Each row is a point on a landscape with many valleys, with its height.
A ball rolls from a point to the lowest of its 6 nearest points, and stops where none of them is lower. Distance is the straight distance between rows; heights are no part of it.
J_153: 56 -22 18 9 34 7 -9 16 45 -1 33  (h 446)
J_690: -11 -2 43 27 25 49 24 -27 41 -19 -44  (h 302)
J_120: -32 5 61 30 15 53 22 -34 45 -4 -41  (h 279)
J_967: 32 -26 -30 -3 -3 -31 -16 -5 -33 0 34  (h 133)
J_803: 25 -29 -22 16 36 17 -11 -1 25 0 -2  (h 460)
J_333: 29 -23 17 29 48 37 16 -4 61 -23 -25  (h 377)
J_5: 33 30 -16 -35 -16 -74 12 -1 -34 -46 34  (h 527)
J_671: -20 -3 -24 -1 18 36 3 -1 2 5 -49  (h 568)
J_544: -12 -12 0 18 33 39 9 -22 35 -8 -43  (h 328)
J_828: -31 6 -51 -12 1 29 -14 4 -15 18 -40  (h 136)
J_969: 23 -30 -9 19 41 24 -1 1 34 -10 -12  (h 401)
J_390: -29 2 0 15 13 37 5 -14 15 1 -48  (h 276)
J_555: 14 -28 -44 -6 2 -11 -30 -5 -37 13 22  (h 409)
J_112: 4 -20 -65 -9 -10 0 -26 -15 -57 15 24  (h 267)
J_508: 9 -36 -46 5 14 7 -24 -2 -21 14 9  (h 544)
J_335: -14 -10 -72 -22 -7 12 -38 4 -45 20 4  (h 183)
J_500: -74 14 54 23 -38 18 19 28 12 39 -18  (h 360)
J_494: -5 -13 -12 14 27 37 -4 -14 21 -8 -34  (h 359)
J_301: -5 -20 14 30 33 44 13 -23 39 -17 -43  (h 345)
J_999: 29 54 7 -48 9 -62 25 -10 -10 -37 27  (h 551)
J_316: 53 -27 7 9 22 -22 -11 10 3 0 40  (h 191)
J_940: -11 -16 -52 7 12 25 -20 -3 -17 10 -20  (h 471)
J_184: 18 -33 -25 12 32 16 -15 -2 6 2 3  (h 518)
J_32: -29 2 -68 -14 -2 33 -23 7 -24 23 -32  (h 30)
J_541: -38 7 35 22 12 44 15 -32 32 0 -50  (h 104)
J_930: 13 -19 -56 -17 -37 -27 -27 -18 -81 -10 41  (h 253)
J_108: 47 8 32 -16 8 -39 -2 9 7 -10 48  (h 170)
J_536: -64 13 41 23 -61 -3 17 45 6 35 -9  (h 465)
J_127: 53 -10 23 -12 17 -24 -7 8 23 1 48  (h 351)
J_475: -63 30 28 9 -44 14 14 9 -1 19 -41  (h 408)
J_339: -58 26 50 10 -9 36 18 -22 25 18 -50  (h 265)
J_990: 35 3 -18 -17 -23 -58 1 3 -46 -35 37  (h 371)
J_712: -71 18 51 23 -51 7 16 45 8 34 -8  (h 434)
J_175: 52 23 31 -31 6 -47 12 2 4 -16 49  (h 176)
J_185: -48 20 4 2 -4 34 10 -7 5 8 -54  (h 340)
J_229: -28 11 -30 0 4 32 -4 2 -3 11 -50  (h 463)
J_605: 38 32 13 -35 -7 -60 8 -2 -21 -25 42  (h 301)
J_133: -67 24 14 13 -69 6 13 42 -4 19 -28  (h 486)
J_60: 21 -32 -33 12 15 -7 -16 2 -8 9 20  (h 317)
J_64: 29 -22 -34 -4 -17 -34 -17 -10 -47 -10 39  (h 299)
J_386: 42 -25 -16 -1 0 -37 -18 -6 -13 -5 40  (h 131)
J_704: -45 14 66 20 5 45 24 -34 36 11 -31  (h 349)
J_935: 42 45 36 -43 12 -49 14 -11 6 -16 46  (h 197)
J_163: 18 71 8 -71 34 -44 24 -22 4 -41 23  (h 332)
J_918: 51 1 10 -14 -2 -39 -7 2 -8 -6 51  (h 153)
J_280: 48 31 36 -36 8 -44 1 -3 20 -8 48  (h 202)
J_308: 45 -27 11 21 45 24 -2 11 59 -10 7  (h 395)
J_853: 40 -26 -16 9 20 -13 -10 6 -1 6 26  (h 117)
J_847: -62 29 61 15 -9 34 21 -14 25 16 -34  (h 318)
J_891: 33 -15 -18 -6 -16 -44 -7 -1 -41 -11 42  (h 36)
J_92: -66 32 23 -5 -43 11 17 27 4 19 -35  (h 470)
J_697: -18 -12 -68 -16 -5 17 -30 8 -40 17 -8  (h 148)
J_478: -59 32 -8 -3 -53 17 4 31 -4 9 -44  (h 491)
J_317: 52 -13 19 1 30 -12 -6 10 37 6 40  (h 506)
J_557: 23 -6 -33 -25 -40 -57 -6 -12 -72 -35 34  (h 75)
J_857: 47 -27 2 12 30 -3 -9 12 20 3 22  (h 341)
J_425: -79 3 33 33 -72 5 16 58 -7 29 -1  (h 458)
J_965: 41 27 -3 -27 -14 -72 15 5 -28 -39 35  (h 554)
J_596: 26 -15 -30 -10 -33 -51 -14 -14 -63 -19 47  (h 221)
J_337: -5 -16 -46 2 22 25 -18 -7 -10 14 -21  (h 677)
J_162: 33 -28 9 23 43 30 3 4 48 -17 -19  (h 388)
J_114: -41 14 29 10 -13 42 14 -19 14 13 -57  (h 241)
J_298: -68 17 59 14 -30 21 16 2 21 31 -22  (h 325)

For each start below, name the point where the ball stops.
J_175: J_891
J_508: J_32
J_671: J_32
J_108: J_891
J_478: J_541
J_605: J_891
J_92: J_541
J_712: J_541
J_308: J_853
